Points on a hilly landscape, in no order, each with its height.
A climber steps from a point to the highest of its 2 nearest points, and stops where none of them is higher. Distance is the straight distance between rows; heights are no part of it.
J153: [ 30  12 -15 -10  19   4  40 -20 -20   6  12 -43 -17 -47   6   9 -35  19
 -29   2   2 -24  -3   6 -34  20  26  23 -56  24  -5]  (h 429)
J497: [-21 -31 -11 -23 -19  10 -35 -13  16 -19   3   9  -1  55 -25   0  39  21
  12 -29  -5  -4   4 -14  11  12  17   0  40 -29   4]  (h 149)
J752: [ -3  -9  10  37   3  -6  20  59  11  13  34   0  26  -6  30 -12  38  -3
  24  28  22  -4  10  18  24 -44   5  12   0  -1   2]  (h 201)
J103: [-15  10  19  -6  25 -13 -14  19  -9   1 -16  -1 -15   0 -14  17  -1 -13
  16  -9  -2 -11   3  17  -9  -2 -20 -12   6  17 -19]  (h 316)
J309: [  9 -12   0 -12   3 -14 -38 -59  23 -24 -11 -14   1  14 -26  -1   8  -1
   1 -27   8   3 -15 -29  30  49   8  -3  -2 -46   5]  (h 220)
J174: [ 20   3 -12 -16 -13  -3 -42 -29  28 -39   5 -17  -5  23   4 -13   1   1
   1 -32  23  12 -18 -22  31  13   3   2  20 -22  14]  (h 62)
J168: [ 19   9   6 -28  25 -27 -21 -13   2  -9  -3   2 -14   9  -7  34   0 -28
  23 -34  24 -10 -33 -12  24  37 -35 -32 -24  29 -11]  (h 486)
J653: [  7 -17  39 -22   3   3 -57   5  15 -29   9   4 -34  39  -6 -44  -6  -5
   7 -30  12  17  18   0 -18  -7  -1 -21  18  -7  -5]  (h 531)
J404: [ 13   9   1  19  -7   3 -14  17   1  -6  19 -19   7  33  19 -28  13  -3
   5   1  29   0   4  10  13 -49  16   6   2  11  -7]  (h 169)
J555: [ 45  15  50  20  16 -21  10  -7   0 -18  29  -9 -33   1  33 -32  11 -11
  -5 -19  38   3   2   3 -32 -50 -13   0  15  14 -12]  (h 365)
J72: [ 12   7  -2  50 -27  13  40 -13  -2  21  24  18  33 -32  16 -13 -13   4
   8  31 -16   6  16  19  -8 -31   6  25 -13 -26  13]  (h 143)
J428: [ 23  13 -27  45 -14   0  25 -18   7   5   7  -6  21 -18  19 -13 -15 -16
  17  -5 -16 -12 -12   9  15 -13   0  16 -15  -1  12]  (h 517)
J969: [-17 -17 -18  12  -9  -2 -17 -22  14 -14 -43   2  27  32 -36  14   5  -4
  17   4 -16 -23 -26 -29  10  32 -11   5  16  -7  -8]  (h 377)
J932: [ -1   7 -37 -13  -2  24   3 -27 -10   2 -20 -12  13   5  -1 -28 -22  41
 -54  39 -35  16  -3 -18 -25 -19  48  19 -41  -5   0]  (h 139)
J548: [ 32  30  -7  31  -3 -22  35 -23  10 -14  28  -8   6 -54  26  15 -32 -36
   9 -22   0   6 -14  15  13  27 -21 -10 -28 -12  19]  (h 337)
J685: [  2   4  -9 -62  21 -11  17  10 -24   9  19  16 -14  17 -12  62  23  -8
 -16 -25  -8 -30   0  15  13  55 -19 -46   1  29  14]  (h 622)
J739: [-20   9  11  33 -12  21  14  21  -8  16 -27  27  19  -2 -27 -28   0  31
  -9  60 -29  18  15   1 -27 -31  24   8  -9  -5  -7]  (h 71)
J176: [ -6   9  42  10  16 -20   1  32 -12  11  31   1  -4 -12  23 -23  26   0
  -9   0   7  15  42  26  -9 -35  -2  10  -2   8  -9]  (h 257)
J474: [  0 -18 -20  10   4 -16  -6 -40  15 -13 -32  10  32  13 -31  27   3 -20
  20  -7  -7 -13 -31 -26  25  38  -8 -16   2 -27   0]  (h 355)
J177: [  5  12  -1  39  -2   5   9 -26  12   4 -34 -27   5 -14   3 -15 -37  -1
  14   5 -19 -18  -7 -10 -18 -25  11  37 -16 -25 -10]  (h 578)
J843: [-15  -7  12  -5   6  18  32  41 -26  20  12  11   3 -16  10   4  24  34
 -29  45 -14  11  42  34 -42 -16  21   3 -20  28 -16]  (h 240)
J862: [ 12  -7 -25   4  22  -6   3 -53   3   1 -21  12  35 -12 -12  31   3 -21
   3   1   6 -20 -16 -19  34  61 -15 -27  -7 -16  17]  (h 334)
J761: [-24 -22  20   6 -30   4 -27  13  18   3  -6  14  16  33  -7 -20  39  22
  -1  18  -3  20  16  -4  17 -28  22  13  24 -15   7]  (h 152)
J190: [  7 -17  24 -12  19  -8 -23 -41  20  12 -44  -4  17 -27 -25 -10 -12  17
 -21  -1   0  16  11 -34   3  54  26 -16  -7 -36  26]  (h 446)
J225: [-15   5 -24 -38   7   7   9  22 -22   0 -10   2  -4  21  -8  23   2   1
 -19   3 -15 -23  -8  28  -9  20 -15 -24  -4  50 -11]  (h 626)
J863: [-17 -38  18  27 -16  21 -22  37  22  -7  -8  -5   6  14   6 -24  34   9
   4  10  30  27  13  -8  13 -40  22  10  30 -29  -1]  (h 123)
J898: [-19  -4  36  41   3 -12  -5  10   5   7  10   5  15 -23  11 -33  11  16
  -1  24   0  20  35   8  -6 -51  18  22  10 -17  -7]  (h 112)
J871: [-26 -38 -15 -17 -11  14 -58 -31   3 -12 -23  10   8  43 -45  11  25  29
   6 -22 -28  -3   5 -30   2  28  29   0  24 -43   3]  (h 173)
J265: [ -4  -2 -32   7 -41  14  10   6  21   7  20  11  21  12  13  -9  18 -10
   5  16 -11   2  -2  12  27 -14   2  18  12  -1   5]  (h 272)
J581: [-13   6  29  17  -3 -11 -10 -17  17  17 -14  12  -3 -30  -8 -27 -13   9
 -12   6 -29  24  20  -9 -23 -10  11  12   1 -24   7]  (h 442)
J837: [ 12 -35  -4  -6   6 -29 -25 -45  27 -40  11   7 -15   7 -16  -2  -1  -9
  22 -35  18   1 -19 -30  45  36  -6 -13  15 -42  13]  (h 241)
J13: [ 28  26  -4 -17   1   3  32 -20 -22  -2  43 -35 -24 -39  14  16 -24   4
 -18 -21  -3 -11  10  17 -27  20   9  17 -52  21   5]  (h 465)
J318: [-34  -3 -14 -21  -5  13   7  18 -31  11  -7  16  -2  20 -19  -1   0  30
 -31  38 -24   7   2   2 -13   0  -2 -13   3  16  -3]  (h 306)
J822: [  2  11 -37  -7 -10  11  17 -18   0  10  -7   1  12  -2  -5  -5 -14  10
 -10  10 -30 -10  -6  -5   7   6   4   1 -15  16   9]  (h 430)
J320: [-15   0  34 -12  -8 -12 -17 -11  21  25  -2  19 -15 -20 -13 -12   1  22
 -23  -5 -28  29  23  -3  -5   8   9 -20  18 -16  23]  (h 400)
J129: [ 13  27  35 -25   6 -12  21   7   4  35   9  15  11 -57   6  35   6 -30
 -24 -24 -27  33  22   1  -8  48   5 -10   8 -21  18]  (h 297)
J912: [-23  -5  -8  18 -18  19  22  44 -24   3  -2   6  10  23   4  25  11 -12
  20  26   0 -28  10  33  13  -9 -26   1   4  49 -22]  (h 541)
J799: [ 20  -1 -15   6 -23  14 -27  12  -5 -10  27 -25  -6  49  18 -19  37 -15
   6 -11  58   5 -19  -8  29 -53  16   7   4  15  -8]  (h 153)
J922: [-20 -26   3  -7  -1 -16  -3  13  19 -27  24  31  -6  19  13   5  21  -9
  32 -15  31   5 -18  -2  49  -9 -26  -6  64 -12   4]  (h 329)
J815: [ -4  15   0   4  -3  24  13  35 -22   3   7   3  -9   3  12  11   3 -17
  36  14  17 -37   1  28  -3 -24 -27   6  -7  46 -20]  (h 580)
J416: [  0 -22  30  -4  -9  -5 -49   8  22 -29   8  10 -18  18  -4 -35   1   0
  -4 -10   0  15  30  -3  -7 -18   9   0  30 -34   0]  (h 608)
J816: [-15  -2 -15 -66  14  -8  10  26 -28   0  16  13 -16  23  -3  37  17   4
 -26  -8 -11 -17  -7  28  10  40 -18 -32  11  44  -7]  (h 685)
J430: [ 29  40 -14   9   7 -10  17 -36  -6  -2   6 -28  -6 -27  15  -2 -33 -14
   0 -17   7 -11 -16   5   8  23   8   6 -53   8   2]  (h 299)
J244: [ 20  10 -20  39 -18  15   8 -18   4   0 -10 -34  15 -17  14 -29 -24  -8
  19  -1   5 -18 -20 -15   4 -31  12  37  -5 -14  -2]  (h 547)
J132: [-25  -4   7  -8   9  15  18  46 -34  25 -17  10  -9  -5  -4   2   9  34
 -28  38 -27  11   5  25 -33  -6   9  -3   1  18 -20]  (h 274)
J51: [ 24   4 -19  46 -20  29  60 -14  -5  13  24  32  34 -34  -1  16 -12  15
   5  36 -38  11  22   5 -15 -23 -12  21 -29  -5  17]  (h 160)
J624: [-18 -10  -6  35   4  -9  30  42  13  -6  13  19   6 -31  20  13   1 -26
  38   6  12  12 -13  13  22 -12 -36   8  40 -17  -7]  (h 326)
J616: [ -3 -10  10  15   8 -14  -1  21  19 -13  -6  12 -20  -1  -5   8 -12 -42
  32 -26  18  -4 -33  -3  22  -1 -40 -21  42  -7 -17]  (h 273)
J637: [ -5 -14 -34  13 -31  10 -22 -11  27 -28   7  -5   4   2  17 -10  14   1
   3 -13  13  18 -16 -10  40 -23   7   9  33 -36  13]  (h 421)
J870: [ 53  32  30  21  21 -25  -3 -26  -7 -27  27 -32 -27   7  40 -19  -2 -12
   1 -32  22   3 -18 -13 -33 -25 -10   2   3  26   2]  (h 395)
J210: [ 10 -12  18  14   8 -36  -1 -39  27  -1   3  12   6 -42  -1  14 -14  -8
  -5 -17  -8  13 -13  -8  33  41  -7 -35  16 -41  38]  (h 384)
J869: [  3  22 -44 -33  -1   7 -11 -21  -4 -19  -9 -17  -5  37 -11  11 -18 -13
   2  -7  11 -28 -21  -6  14  16  -5 -11 -34  42  -9]  (h 549)
J371: [ 28  14 -30 -16  12  -3  23 -22   4  -4   8  -6   9 -16   5  36 -15 -23
   4 -15   7 -18 -13  10  17  50 -29 -28 -36  21   9]  (h 617)
J470: [ 12  17 -22 -38  11  -8   1 -26  -1   1   6  -8   5   3  -4  12  -2 -17
 -18  -5   5 -21  -6   6  21  47 -13 -29 -22  11   9]  (h 662)
J491: [  4 -18  14  10   9  -9 -18  30  14 -27  -3   6 -20  33  -2  -4   3 -26
  32 -17  34   6 -16 -10   4 -11 -36 -12  36   6 -18]  (h 255)
J609: [-10   2  21 -40  20 -34 -16  17 -10   3   8  25 -29  10 -15  33  18 -23
   8 -31  -5 -16  -2  10  23  26 -27 -29  27   6  10]  (h 379)
J954: [-11  -8  38  44   9 -14  24  46   0   9  37  -1   8 -10  25  -5  37   1
  15  22   4  12  32  21  -5 -45  11   3  -5  -2  -5]  (h 224)
J576: [-14 -18 -14 -34  32   1  13  15 -21  13 -24  -7   5   8 -21  19 -12  36
 -33  19 -22   0 -17 -15 -13  40   3 -26  -2   7  -9]  (h 566)
J435: [ 16  16  27 -48  26 -21 -43  -8 -11  -3  -7  -6 -35  10  -9  21  -1 -15
  13 -38  31   4 -26 -13 -12  38 -31 -29 -20  28  -4]  (h 451)
J229: [ 23   8 -37  23 -26  32  35  -2  -1  10  -7  39  39 -15 -15  -2 -16  12
   2  43 -38  12   4 -16  10  -9  -7 -10 -15 -15  18]  (h 190)
J848: [ 28  -4  31 -13  16   6 -45 -11   7 -30   5 -10 -33  41   5 -37 -24  -2
  15 -41  28  12  -4 -17 -34  -7   0 -10  -8   4 -11]  (h 469)
J717: [ -3  -4   8 -26  26  -5  24  29 -18  30 -27  -2 -13 -34   5  31 -16  -5
 -36  11 -23   7   1   2 -40  36  14  -5 -10   4 -22]  (h 438)
J596: [ -1  10  -8  22 -19  -7   1 -15  17  -1  -6   7  17 -23  17 -18  -7  -2
  -1  -8  -7  10  -9   3  15 -10   1  13   7 -16   6]  (h 488)
J134: [  7 -12  -6   5  -6  20  50  31 -31  19  13  15   5 -23  14  23  11  41
 -27  30 -18   2  46  28 -48 -13  -2  26 -36  16  -2]  (h 209)
J909: [-24   7  23  10  24   5  22  32 -44   6 -29  -4 -20 -15   0  15  -6  -3
  20  29  -6 -24  13  27 -20 -14  -7  18  -7  16 -35]  (h 480)
J586: [ 32  27   8 -14  20  -8  26  -3 -11  -2  10  -6 -12 -36  10  33 -10 -41
  -1 -37  -3  -5  -2  11   0  40 -22 -14 -38  21   9]  (h 567)
J256: [ 17   3 -21  31 -16  26  61  23 -25  25  15  29  25 -15  -6   9   2  41
  -7  27 -22   5  32  17 -25 -30 -16  15 -29   9   7]  (h 181)
J608: [ 12  24  14   8   9   3  -4 -23 -11 -12   2 -42 -13  -6  19 -20 -20  -1
  20  -5   8 -22 -11  -1 -18 -36   5  23 -19   9  -8]  (h 332)
J48: [-31 -15   5 -17 -10  -5  -9  10  -5  15 -25  13  -1  27 -21  -9   4  29
 -23  14 -24  22   6  -7  -7  10  16  -9  24  -4   8]  (h 341)
J896: [  7   1 -16   6  -8  26  53 -11 -28  17  17 -36   0 -26  11   1 -22  39
 -15  38 -16 -20  21  12 -48 -31   7  36 -37  10   8]  (h 406)
J451: [-18   1 -27  33 -21   5  17   5   8   6   4  31  27  -9   9   6  -4 -14
  21  23 -16  -5  -5  19  23  -5 -16   9   7  10  -3]  (h 290)
J814: [ -6  14  -5 -11  19   8  17  23 -37  -4  -9  -7 -23   8  -3  27  -8 -29
  42   3   8 -40 -21  12  -5  -3 -22   9 -15  49 -38]  (h 542)
J741: [  6 -23   1 -23 -11   9 -39  -3  15 -37  37  10 -27  48  10 -15  40  10
   1 -35  39  16  -4 -13  32 -16   1  -5  53  -6   4]  (h 121)
J935: [  5  24 -16 -29 -17 -10 -16  -2  -7  -8  37   8   0  26  25   0  14 -21
  10 -19  13 -13 -13  22  26 -11 -26 -15  -2  39  -6]  (h 239)
J701: [  0  13 -16 -13  -6  20 -16 -30  -4  13 -23 -25  -5  12   2 -30 -22  31
 -38  14  -9   5   6  -2 -17 -15  47  24 -22  11   8]  (h 124)
J737: [-18 -32  12  13  -7   7 -19  41  10 -15  -1   6  -7  35  -4 -10  12 -21
  26  -7  40 -11 -16   9  24 -25 -18   7  41  -1 -15]  (h 234)
J171: [ 12  18  34 -52  27 -24 -26   7  -9   0  12   5 -34   9   0  21  16 -30
   2 -37  11   6  -7  -6   8  36 -20 -29   4  18   9]  (h 413)
J208: [-26  -5  38  36 -12   4  -7  16   7  21 -10  20  14 -10 -10 -31  14  22
   9  40 -24  22  28   6 -28 -37  15  15  -6 -15   0]  (h 91)
J579: [-21  -9 -14   5  -5 -18  12  25   9  -7  33  28   0   0  27  -5  25 -20
  19   0  28   3 -18  22  39 -11 -29  -7  45   4  10]  (h 351)
J389: [-36  -4   0   3  -8  14   1  24  -9   7 -22  -4   3  24  -9   7 -11  -5
   9  26 -14 -19   3  14   0  -8 -14   7  14  29 -24]  (h 500)
J75: [ -4   4 -53  -7  10  -7   6 -46 -11 -15 -18   4  54  17 -15  26  -7 -21
   5  12   5 -28 -20 -20  22  67 -13 -30 -17   0  13]  (h 314)
J677: [ 34  24   1 -27   7   3  33  -8 -12   0  19 -18 -17 -42  18  37 -19 -23
 -17 -33  17  -9   5   6 -32  56   8   4 -56  19   5]  (h 513)
J553: [ 37  28   2   9  10  -7  12 -35  -5 -13   5 -26 -13 -14  17  -7 -27 -13
  27 -16  12 -30 -19  -4  -8  -7  -2  18 -34  22 -10]  (h 315)
J627: [-12   5 -15  37 -34  39   4   9  -8  11 -24  22  31   3 -20 -11  18  18
   5  58 -21  19   0 -22  -1 -28  21  15   9 -11  -8]  (h 59)
J789: [-26 -36  13  -5 -22  11 -42  27   8 -24  15  10  -7  56  -4 -15  29 -10
  18  -6  30  -6   6   0  15 -11  -5  -5  43  -9 -12]  (h 211)
J374: [ -8 -31   1  39 -17  26 -24  16   9  -2 -13 -16   8  19   0 -24  13  -8
  10   5  21  10   0  -5  10 -54  17  34  20 -22 -13]  (h 104)
J49: [  8   4 -42  15 -23  42  25  -6 -24  12  -4  26  31 -11 -10 -12 -17  34
 -18  39 -34  19  18  -8  -7 -18   5  -3 -25   1  10]  (h 174)
J391: [-10  13 -17 -27   9   8   2   7  -9   2   2  -7  -3  27  -3   2  -8  -3
  -4   1  11 -27 -13   9  -8  -5  -8  -7 -16  47 -10]  (h 584)
J957: [ 26  13   6  15  12   6  23 -26  23  31 -12  22  31 -60 -10  17 -10 -11
 -12  23 -32  28  -5 -31   5  45  -2 -26  -9 -34  41]  (h 246)
J98: [  8 -12  16   0  11 -29 -10 -36  21  15 -26   3  10 -38 -22   6  -8  -7
  -9  -8   2   1  -1 -20  21  48   2 -22  -8 -30  21]  (h 411)
J797: [-54 -14   5 -15  -3  24 -13  28 -19  -3 -42   0  11  65 -41  -3  -4  39
 -10  22  -9  -5  -2  -6 -19  -1   6   0  24   9 -29]  (h 425)
J796: [ 12  -3 -19 -14 -27   2 -37   0  16 -35  28 -17 -13  51  16 -22  35  -6
  -9 -26  44   6 -22 -14  24 -29   0  16  20  -8   1]  (h 138)
J908: [-15  10 -19 -14 -36  -1  -6  -1   6  -4  27  12   6  17  20  -8  27   0
   2   5   5  -8   7  25  30 -16 -10  -3   0  14   8]  (h 256)
J687: [-22 -25  -2 -41  36 -24  -7 -10 -19  18 -25   3   5  19 -31  21  -4  25
 -26  -5  -8  -8  -8 -24   8  58  10 -37   4  -1   0]  (h 640)
J694: [ -7 -19 -35  10 -20  38 -50  -2  19 -23  -6 -31  -4  47 -12   6  23 -10
  16 -25  36 -12 -32 -26   4 -14  -1  27  19 -20 -14]  (h 86)
J944: [ 16 -19  18  17  21 -27 -24 -32  36 -35 -14  -1  -7 -17  -6  -6 -19 -21
  21 -36  20  13 -18 -23  34  22 -14 -17  13 -47  -2]  (h 262)
J571: [  0 -17  -8  13 -16  -4 -19 -29  32 -12 -16   8  14  -5  -3 -14  -2  12
   8  -9 -13  23  -6 -20  27  -6   6  15  21 -44  16]  (h 454)
J915: [ 10  33  40 -34   5 -15   2   2  12  38  22  -7 -11 -46  22  13   3  -8
 -27 -23 -11  20  22  -4 -13  44  20 -18   4 -11  23]  (h 327)
J513: [ 11  33   7 -34  -5 -16 -26  21   0 -11  54  19 -16  28  31  -7  26 -13
  -3 -14  30  11  -1  21  19 -21 -27 -26  -1  40   1]  (h 225)
J997: [-14  -3 -28  20  -8   3  28  34  18 -19  30  12  -6   6  38 -20  25 -22
  18   3  44   5 -18   4  37 -30 -13   8  31   0   3]  (h 370)
J649: [ -7  -9  12  20 -12  16  47  18 -31  11  27 -19  12 -21  14  10   8  22
  17  48  -7 -34  38  27 -42 -42 -10  29 -22  10 -10]  (h 479)
J527: [  2  18  16  -1  18   5   3  -8  -7   0 -20 -39 -17  -8  -7 -16 -35  11
  15   8   6 -27  -2   4 -40 -28  29  34 -19   6 -14]  (h 354)
J911: [ 18   2   6  31  19 -21  -6 -12  22 -24  -8  -7 -10 -24  -3 -15 -33 -19
  17 -29  11  13 -19 -13  10  -1 -14   1  11 -30 -14]  (h 281)
J289: [ -7 -28 -18 -16  -1 -14 -34 -56   3  -7 -16   0  11  35 -41  20  21  17
  -3 -34  -7 -11   0 -33  18  40  28  -4   0 -39   3]  (h 197)
J679: [ 17  13   0  23 -12   0  23 -18  31  19  -7  40  28 -49 -19  -3 -16   4
  -3  20 -40  27  -4 -14   3   4  12 -15  -5 -33  39]  (h 226)
J360: [-14  -4 -21  -2 -30  26 -32  -2   7 -10 -11 -23  -2  47   0 -11  16  -6
   4  -2  15 -11 -14  -8   6 -32  14  18   6   2 -11]  (h 99)
J534: [ -5  -1  12  20  12 -22  10  21  14  -3  16  16  -2 -42  15  12   0 -30
  13   1  -3  16  -8  28  12 -10 -23   1  21 -17  -1]  (h 305)
J353: [-13   3 -21 -11   2   2  -4 -25  -3  -1 -38  -8  17  17 -24   4 -14   1
  -3  12 -24 -11 -13 -18  13  26   0  -6  -1  12  -4]  (h 404)
J112: [-22 -13  13 -11  -5 -27 -13   9  18  -9  19  19  -9  11  -7  -2  20 -11
  11 -23   1  -3  -4   7  26   4 -19 -16  44  -9   6]  (h 346)
J293: [-17   1  27  19   2   5 -12  -3   5  16 -19 -12  -5  -7  -5 -33 -23  18
 -10  10 -21   1  17   8 -38 -27  34  33  -7 -13  -3]  (h 487)
J108: [  5  -5   0 -32  13 -15 -21 -43  12   8 -35 -23   1  -7 -21 -21 -19  23
 -41   7   3  24   0 -35 -11  46  42  -1 -22 -15   8]  (h 495)
J556: [ 15  26 -14 -14  11 -13 -21 -35   1 -18 -14 -13  -4  13  -3   8 -14 -20
  18 -10  24 -20 -40 -18  17  37 -22 -11 -26  28  -4]  (h 518)
J213: [  0  20  27 -15   3 -22  -2 -14  28  21  12  -5  -6 -31  -1 -17  -3   5
 -28 -22 -15  26  24  -9  -3  28  15 -15 -11 -15  19]  (h 362)
J675: [ -7   5  25 -25  -2 -33 -29  26   4 -13  46  15 -15  25  24 -14  35   4
  -9  -8  31  11  10  21  23 -30 -12 -15  24  18  12]  (h 207)
J785: [ -1  22  27  17  14 -20   7  17   1   9  20   6 -10 -33  11  -1   5 -13
   1  -8  -6  11  25  23  -7 -28  -9   7   4  -1  -2]  (h 283)
J983: [ -4  19 -15  11  -8   7  11  -6  15  10   5   8   6 -14  14  -9 -14   0
 -12  -2 -19  10  19  16   4   0   2  -1 -12  11   5]  (h 458)
J671: [-41  -6   5   2  -3  21 -14   6 -11  -2 -38  -2   7  38 -29  -8  -6  11
  -2  17  -3 -10   1  -2 -16  -5  14   9   1  16 -21]  (h 463)
J26: [ 23   4  -2  34   3 -23  19 -23  26  -4  12  10  11 -58  16  12 -18 -30
   2 -11   1  14  -2   4  26  35 -25 -21  -6 -35  29]  (h 358)
J945: [-44 -44  13   2 -34  22 -35  25  13 -16   5  11   7  53 -13  -2  46  21
   6   9   6   4  12   5  21 -18   7  14  39 -28  -4]  (h 180)
J838: [ 43  19 -21  24   1  -7  32 -29 -12  -8  20 -23   8 -43  19  12 -36 -21
   9 -20   2 -25  -4  16  -2  36 -10  -7 -53  -2  12]  (h 317)
J554: [-37 -20  17 -28  17  -3 -18  20 -20   8 -33   6 -12  40 -34   5 -12  30
 -25  10 -12  -1  -2  -5 -19  17   1 -16  26   9 -16]  (h 381)
J82: [ -9   1  19  -5  -8  -8 -26  22  19  -7  23   4 -10  22  13 -28  23   0
  -7  -3  32  12  14   9   4 -42 -12  -2   9   3  -7]  (h 187)
J953: [ 31   3  51  27  31 -21   8   7  -4 -18   6 -12 -37 -12   6 -14  -4 -17
  16 -26  15   3  11   4 -34 -38 -20   0  19  -5 -24]  (h 333)
J928: [-14  12 -14 -18 -16  11 -23 -13   5  -5 -13 -22  -2  25   3 -23  -1   3
 -18  11   0  -5   5   2   7 -22  29  18 -13  18   6]  (h 111)
J899: [-12 -27 -11 -21 -19   0 -51  -3  12 -32  33   9 -16  53 -12   5  39   6
  18 -41  22  -1 -13 -19  23  -1  17   1  43 -30   4]  (h 129)
J537: [ -8  -7 -18  30 -36  30   2  13 -11  20 -10  -2  24  20   9 -17  21  12
   8  44 -19  13   8  -3  -8 -45  32  30  -8  13  -3]  (h 74)
J87: [  3  10  -2  13  -4  20  29 -20 -23  12 -10 -45   1 -18   7 -15 -33  21
   2  29  -1 -40   1   2 -41 -37  22  35 -17  15   1]  (h 378)
J475: [  7 -17 -32 -57  13  -1  34  24 -29  15  13  30  14   5   2  73  17  -2
 -14 -26 -14 -23  18   6  15  62 -37 -40   2  20  19]  (h 560)
J71: [-17  -2   9  13  -5  12  41   0 -27  28  17 -32  14 -13  20  -7   2  35
   3  53 -11 -19  37  17 -56 -51  27  34 -30  11  -5]  (h 441)
J300: [ 14   9  17  -2  19 -26 -12  22  -3 -12  -5   3 -28  -7  -1  17 -11 -34
  34 -26  14  -2 -27  11  -5  -3 -38 -10   7  11 -15]  (h 293)
J376: [ -1  -6  14  26  -5   9 -21 -24  20 -10 -39 -13   1 -10  -7 -26 -33  -4
   8  -7  -9  11   5  -7 -15 -21  26  35 -11 -22  -2]  (h 538)
J642: [  4  -3   1 -42  14 -14  -9 -10  17  36 -19 -24  -3 -24 -15 -11 -16  39
 -58  11  -5  22  -6 -23 -38  41  50  -5 -12   0   8]  (h 556)
J887: [  3   3   3 -40  31 -17  -1  -5 -11  16  -7  -1  -3  -5 -17  27   4  -4
 -12  -7  -5 -13   2  -7   6  51   1 -34  -8  12  11]  (h 607)
J189: [-23 -33  29 -32 -13  -5 -49   4   7  -7  -1  10 -15  39  -4 -27  18  24
 -14  -4  -1   9  34   8  -3 -12  20  -1  27 -15  14]  (h 713)
J999: [ -9 -13 -27  27 -13  11  14  15  20 -16  12   3  -1  -4  30 -24  21  -5
   8 -13  34  21  -5  -2  40 -34   9  14  42 -23  10]  (h 394)
J432: [  7   4  -3 -21  25  -7   3  -8   6  23 -28 -24 -12 -22 -13   0 -31  24
 -41   9 -14  -1  -4  -5 -38  28  30  -2 -19   9 -14]  (h 499)
J951: [  3   2 -25 -41  -6   3  38  31 -17  19  10  32  -1  -8   0  45   4   8
 -16 -15 -20   3  31  13  -1  42 -32 -30 -14  16  19]  (h 496)
J732: [ -8   5  11  52 -16   2  14  -9   1  17  27  -1  16 -18  11 -33   8  13
   0  33 -11   9  15   6  -2 -53   8  29   1 -13   3]  (h 128)
J956: [  2  10 -13  23 -22   6  23  -5  17  11   2  38  26 -30 -13   2  -6   0
  -4  27 -42  25   3  10  -1  -3 -16   1   0 -16  26]  (h 208)
J437: [ 15   8  23  -2  14  -7  12 -16  16  35  -6  16  21 -57  -1  31   0 -13
 -19 -10 -28  20  21 -14  10  62  -2 -31   2 -31  41]  (h 269)
J336: [  9   6 -52  -6 -24  39  20  -6 -29  16  -4  12  22  -6  -1 -28 -14  44
 -41  39 -29  29   9 -17 -33 -31  35  10 -32  -1   3]  (h 156)
J910: [ -5 -16 -21 -18  27   3  27  29 -43  19 -34   0   7 -27 -12  41 -32  15
 -28  12 -18   4 -12  -3 -24  38  -3 -18 -21   6 -19]  (h 497)
J630: [ 10  -4 -27 -10 -10   5 -48 -18  17 -34  -4 -19 -12  39 -10   0  -6 -17
  24 -35  25 -10 -39 -34  11   2   4  14  11 -15 -11]  (h 73)
J551: [ 19  11   1  -2  34  -6  19  -8 -21  16 -19 -30 -13 -43   4  18 -40  11
 -34   5  -5 -11  -6   3 -39  33  34  10 -37  13 -16]  (h 453)
J650: [-11   8  15 -31   6 -13   3  39 -15  -6   2  17 -16  -5  -6  28  24 -18
   6  -9 -16 -10  15  28   0  22 -28 -18  14  16  -4]  (h 347)
J706: [ 48  14  26  11  22 -10 -13 -18  -7 -19   3 -19 -38  21  12 -30 -26  -7
  14 -33  29  -4  -9 -14 -28 -29  -2   1  -7   5  -9]  (h 426)
J255: [ 17   3  42  24  37 -21 -11  -2   6  -9 -17 -12 -25 -20  -8  -1 -25 -16
  19 -33   9   5   5  -8 -13  -8 -14  -1   7 -10 -26]  (h 304)
J791: [-13 -11  20  13  10  17  33  41 -33  14   3  -9  -7 -19   8  12  12   5
  19  28   0 -28  28  30 -14 -32  -2  13 -14  28 -11]  (h 527)
J355: [  1  27  -4 -18  18   1 -12  13 -18 -14 -14  -6 -26  38  -5  22  -3 -23
  37  -9  18 -26 -36   4  -7  -3 -33 -15  -6  67 -24]  (h 508)
J240: [-15  -8 -24  40 -17  13  34  26  13   1  -6  27  13 -10   9   2   2 -24
  36  15  10   6 -23   6  39  -5 -18   9  32  -4  -1]  (h 307)
J182: [  3   5   7 -10  14   5  42  26 -23  34  -6   9   1 -44  11  27 -10   8
 -40  15 -34  21  19   5 -46   9  24  13 -10   7  -5]  (h 389)
J397: [ -8 -13 -10  43 -26  33  -2   0  -9  14 -29 -22  16  15   2 -14  14   0
  18  27   6   0  -2  -6  -2 -46  21  50   6 -12  -1]  (h 89)

Call two points neighbours if one is among the 2 nearest of the other. Go from one point of each pair to the other, from neighbour to neighbour, staying as high as possible. Name the lowest point that can't be avoided.
J815 and J816 => J355
J815 and J189 => J761
J791 and J642 => J430
J642 and J470 => J153
J470 and J687 => J887

For each start below, name the point where the climber stops.
J928 => J177
J497 => J189
J174 => J189
J796 => J624
J430 => J642
J75 => J177
J650 => J816
J922 => J177
J208 => J815
J627 => J816
J862 => J177
